Points on a hilly landscape, in no order, each with its height.
From any point a climber steps to the highest of the 2 points nearest to it. It stops when none of these is higher. Distance is the straight distance between rows; heights are no part of it.
tedad (h 356): .04  .08  -.03  .24  .14  -.07  -.15  .09  .08  -.19  .23  -.08  -.23  .08  .15  -.01  -.06  -.19  .24  .05  -.24  -.59  -.07
rilel (h 423): .30  .19  -.08  -.02  .07  -.03  .04  .10  -.08  .09  .11  -.07  .07  -.21  .23  -.04  .18  -.21  .03  -.08  -.11  -.31  -.33
pab (h 416): .02  .01  .06  .26  .23  -.24  -.02  .14  .06  -.24  .03  -.19  -.07  .04  -.10  -.06  .03  -.22  .26  .05  -.22  -.44  -.23
dag (h 708): -.08  .05  .28  .16  -.02  .15  -.12  -.18  .18  -.01  -.24  .21  -.20  .13  .07  .31  -.06  .14  -.17  .19  .29  .29  .30
vuno (h 397): -.17  .07  -.08  .12  -.10  .10  .15  .02  -.09  -.27  .26  .37  -.31  .30  .19  .15  -.40  .19  .01  .12  -.20  .18  .07
pesar (h 499): .00  -.03  .09  .05  .21  -.23  .07  .11  -.12  -.13  -.10  -.23  .03  -.03  -.25  -.12  .15  -.20  .14  -.04  -.12  -.17  -.29
Mav (h 689): -.56  -.49  -.14  -.27  -.05  .08  -.29  -.20  -.14  .24  -.24  .00  .48  .02  -.26  -.15  .13  .13  -.06  .12  .52  .37  .01
kado (h 677): .27  .04  .06  -.12  .14  -.22  -.45  .09  -.15  -.22  -.09  -.06  .18  -.05  .28  .06  -.01  -.06  -.09  -.20  -.02  .06  .11
zod (h 784): .20  -.24  .02  -.24  .00  -.37  -.13  .19  -.26  .06  -.03  -.42  .04  -.35  -.25  -.14  .20  -.24  .19  -.15  .01  .22  -.49
vare (h 555): .02  -.05  .11  -.06  -.06  .14  .03  -.03  .17  .00  -.05  .23  .09  -.04  -.05  .21  -.22  .27  -.17  .04  .12  .46  .04
bapuz (h 406): -.03  .00  -.39  -.05  -.08  -.03  -.03  -.01  -.26  -.23  .17  .26  .05  .26  .30  -.04  -.33  .20  -.09  -.07  -.37  .24  .28
Subel (h 427): .06  .05  -.34  .11  -.24  .08  -.11  .09  -.08  -.01  .48  .04  -.22  .04  .40  -.10  -.19  -.20  .16  -.07  -.41  -.59  .13
Nifu (h 253): .22  .10  -.03  -.11  -.20  .32  -.05  .15  .09  .06  .41  .21  .03  -.15  .41  .06  -.11  .10  -.05  -.18  -.19  -.15  -.02
sodo (h 578): .06  .04  .31  .06  -.10  .31  -.11  -.05  .28  .12  .05  .20  -.35  .04  .10  .30  .02  .09  -.13  .14  .27  .03  .21
dop (h 521): .23  .21  -.22  .04  -.04  .01  -.10  .10  -.11  .01  .26  .04  -.01  -.06  .47  -.06  .03  -.20  .06  -.09  -.25  -.45  -.05
pezor (h 371): .00  .06  -.22  .04  -.21  .24  .00  .04  -.03  -.05  .50  .18  -.40  .21  .34  -.03  -.21  -.05  .06  .01  -.29  -.41  .25
dit (h 156): .08  .23  -.06  .07  .04  .27  .28  .09  .16  .10  .25  .14  -.08  .02  .07  .03  .00  .11  -.01  .02  -.07  -.29  -.14
zed (h 218): .22  .12  -.06  -.13  -.15  .33  -.11  .03  .22  .22  .18  .27  .12  -.14  .45  .13  -.01  .13  -.15  -.03  .04  -.10  .11
tarib (h 550): .21  -.07  .04  -.23  .11  -.17  -.19  .08  -.13  -.01  -.10  -.05  .24  -.18  .02  -.01  .07  .02  -.11  -.17  .07  .20  -.08
Kis (h 38): -.10  -.16  .12  -.12  .10  -.05  .19  .16  -.04  -.13  .07  -.04  .07  -.03  -.41  -.05  -.13  .16  .01  -.11  -.13  .25  -.29
safeg (h 457): -.33  -.09  -.12  -.11  .01  .15  .17  -.33  .14  .27  -.41  -.01  .38  .04  -.25  -.04  .11  .01  -.17  .33  .44  .09  .16
lisiz (h 688): .11  .00  .22  .06  -.01  .12  .10  .11  .21  .11  -.04  .05  -.02  -.07  -.21  .09  -.02  .15  -.06  -.06  .05  .16  -.08
Muref (h 484): -.15  .04  -.12  -.06  .11  -.03  .07  -.02  -.16  -.26  -.06  .21  .03  .23  .10  .00  -.16  .22  -.10  .05  -.17  .20  .16
vubez (h 424): .22  -.06  .31  -.01  .00  .11  -.46  .18  .19  -.13  .30  -.04  -.27  -.08  .13  .16  -.07  -.14  .09  -.13  -.14  -.24  .02
dumot (h 366): .16  .02  -.46  -.13  -.07  -.31  .00  .08  -.46  -.16  .12  -.04  .20  -.03  .43  -.19  -.05  -.22  .09  -.05  -.31  -.20  -.10
kov (h 401): -.23  -.05  -.01  .06  -.05  .08  .25  -.35  .19  .38  -.44  -.20  .22  -.07  -.41  -.09  .29  -.04  -.12  .15  .44  .01  .17
baz (h 310): .16  .04  -.31  -.07  .11  -.43  -.11  .05  -.43  -.25  -.07  -.18  .09  -.02  .41  -.13  .10  -.35  .13  .13  -.18  -.26  -.17
ref (h 629): .21  -.06  .09  -.01  .07  -.29  .05  .18  -.06  .16  -.10  -.36  -.09  -.30  -.36  -.17  .27  -.32  .21  -.10  -.08  -.01  -.45
Vem (h 186): -.05  .28  -.04  .18  .05  .24  .23  .03  .11  -.06  .35  .02  -.36  .22  .06  .08  -.02  .04  .06  .11  -.06  -.46  -.02
zut (h 294): .15  .04  .05  -.07  -.04  .14  -.06  .15  .05  -.14  .21  .17  -.01  -.01  .20  .08  -.21  .15  -.05  -.13  -.18  .03  -.04
vulo (h 577): -.12  .12  .15  .11  .09  .07  .01  -.09  .01  -.20  -.13  .22  -.17  .26  .10  .17  -.08  .16  -.10  .14  .02  .13  .23
Vetin (h 445): .25  -.11  .31  .06  .04  -.10  -.44  .20  .17  -.25  .24  -.14  -.09  -.10  -.04  .15  -.21  -.06  .14  -.24  -.21  .03  -.08
genel (h 101): -.20  .04  -.04  -.06  .14  .07  .41  -.07  -.01  .12  -.13  -.01  .17  .02  -.27  -.09  .18  .13  -.08  .08  .14  -.04  -.13
vuv (h 544): .32  .08  .24  .08  .02  .03  -.10  .18  .20  .18  -.03  -.11  -.11  -.19  -.14  .03  .15  -.11  .04  -.18  -.01  -.09  -.15
tup (h 493): .21  .00  .36  -.01  -.03  .28  -.35  .07  .24  .05  .16  .06  -.34  -.03  .11  .23  .02  -.01  -.08  -.06  .09  -.12  .17
rud (h 635): .18  -.23  .04  -.28  .09  -.32  -.19  .19  -.19  -.14  .17  -.33  .23  -.29  -.19  -.04  -.07  -.10  .15  -.31  -.10  .27  -.41
kimun (h 604): -.56  -.29  -.21  -.32  .02  .13  .00  -.23  -.07  .12  -.21  .16  .45  .09  -.16  -.09  -.02  .20  -.12  .28  .33  .37  .03
Bef (h 349): -.11  -.06  .32  .36  -.41  .07  .31  -.21  .39  .33  -.33  -.04  -.38  -.15  -.42  .07  -.10  .05  .05  .03  .30  .44  .21
puti (h 383): .31  .02  .03  .05  .04  -.16  -.13  .22  -.01  -.08  .22  -.17  .04  -.27  .12  .00  .01  -.29  .19  -.10  -.27  -.27  -.47
Desu (h 347): .00  .02  -.02  .01  -.14  .17  -.09  .06  -.03  -.24  .36  .28  -.30  .20  .31  .11  -.32  .11  .00  .00  -.22  -.03  .19
bodo (h 320): .02  .04  -.20  -.16  .21  -.26  -.02  .05  -.38  -.16  -.15  -.05  .18  .05  .18  -.17  .19  -.13  -.02  .02  -.04  -.15  -.06
Mul (h 398): .05  -.07  .30  .22  -.26  .22  .08  -.09  .41  .29  -.20  .07  -.22  -.12  -.27  .20  -.06  .06  -.05  .10  .33  .35  .17
baf (h 455): .31  .07  .22  .16  .07  -.04  -.23  .18  .19  .11  .16  -.20  -.19  -.22  -.02  .05  .15  -.30  .18  -.11  -.16  -.35  -.31
sefo (h 466): -.13  -.14  .13  .07  -.17  .12  .08  -.21  .28  .16  -.33  .12  .10  -.07  -.26  .19  -.18  .11  -.17  .20  .32  .55  .14
Vobi (h 348): -.07  .21  .10  .30  -.05  .11  .29  -.35  .33  .39  -.36  -.29  -.01  -.04  -.37  .00  .37  .00  -.11  .08  .42  -.09  .21
vus (h 609): -.28  -.39  -.14  -.30  -.01  -.09  -.29  -.11  -.28  .27  -.27  -.09  .41  -.12  -.16  -.18  .30  .01  -.07  .05  .55  .29  -.03
sapat (h 316): -.29  -.18  .24  .28  -.51  -.08  .33  -.35  .30  .25  -.44  -.09  -.39  -.22  -.49  -.11  -.22  .04  .09  -.03  .23  .64  .27
git (h 258): -.22  .14  .34  .28  .13  -.02  .28  -.11  .07  -.12  -.17  -.13  -.22  .24  -.33  .07  .09  .03  .02  .07  .00  -.12  .02
Nis (h 299): -.19  .20  .30  .30  -.02  .05  .37  -.27  .18  .12  -.29  -.22  -.17  .13  -.39  .08  .28  .08  -.06  .07  .21  -.06  .12
vit (h 369): -.20  .00  -.34  -.23  .21  -.21  .05  -.05  -.44  -.13  -.18  .09  .24  .21  .15  -.26  .19  .03  -.06  .08  .00  -.02  .14
tuv (h 533): -.41  -.07  -.19  -.20  .00  .14  .10  -.33  .07  .08  -.33  .24  .39  .12  -.01  .04  -.11  .12  -.18  .42  .29  .34  .21
foma (h 127): -.05  .23  -.14  .02  .10  .20  .43  -.06  .11  .14  .04  .12  .11  .07  -.01  .00  .11  .20  -.10  .15  .11  -.14  -.04
Pufep (h 532): -.02  -.27  -.13  -.37  .08  -.12  -.19  .00  -.20  .13  -.16  -.03  .42  -.20  -.01  -.09  .15  .05  -.14  -.05  .31  .29  -.08
zulip (h 59): -.14  -.20  .14  -.13  .04  -.14  .20  .12  -.07  .13  -.10  -.22  .03  -.15  -.56  -.22  .17  .02  .09  -.16  .01  .17  -.27
dak (h 529): .02  .21  -.38  .08  -.06  .15  .18  -.06  -.08  .09  .13  .26  -.07  .36  .38  -.03  .02  .11  -.07  .12  -.13  -.18  .39
Gelem (h 219): -.11  .17  .27  .27  .09  .15  .18  .02  .15  -.16  .15  -.02  -.37  .23  -.16  .15  -.02  .02  .11  .12  -.05  -.28  -.04
Furod (h 422): -.34  -.06  -.29  -.22  .18  -.07  .05  -.13  -.30  -.16  -.18  .21  .23  .25  .09  -.13  -.02  .25  -.15  .11  -.02  .27  .23
Tum (h 553): .19  .04  -.16  -.06  .09  -.32  -.40  .07  -.27  -.35  .05  -.03  .14  .08  .42  -.02  -.12  -.10  .05  -.16  -.24  -.04  .18
nub (h 453): .19  .01  -.39  .03  -.16  -.28  -.32  .07  -.34  -.21  .23  -.01  .13  .07  .52  -.12  -.20  -.21  .13  -.18  -.42  -.18  .23
Gal (h 658): .06  .23  -.24  .07  .08  .00  .08  .05  -.12  -.06  .08  .10  -.05  .22  .30  -.10  .04  -.02  .02  .00  -.17  -.35  .13
los (h 519): .20  -.10  .19  -.09  .08  -.16  -.22  .21  .05  -.22  .18  -.17  .11  -.14  -.16  .07  -.24  .05  .07  -.31  -.19  .22  -.20
Nafab (h 78): -.14  -.03  .14  .04  .03  .00  .40  -.04  .08  .23  -.17  -.21  -.01  -.08  -.54  -.15  .23  .05  .02  -.06  .08  .05  -.16

Where does a climber stop that starts at each point below?
Desu: dag
bodo: dag
Bef: lisiz
baz: kado
sapat: lisiz
dit: Mav
Vobi: Mav
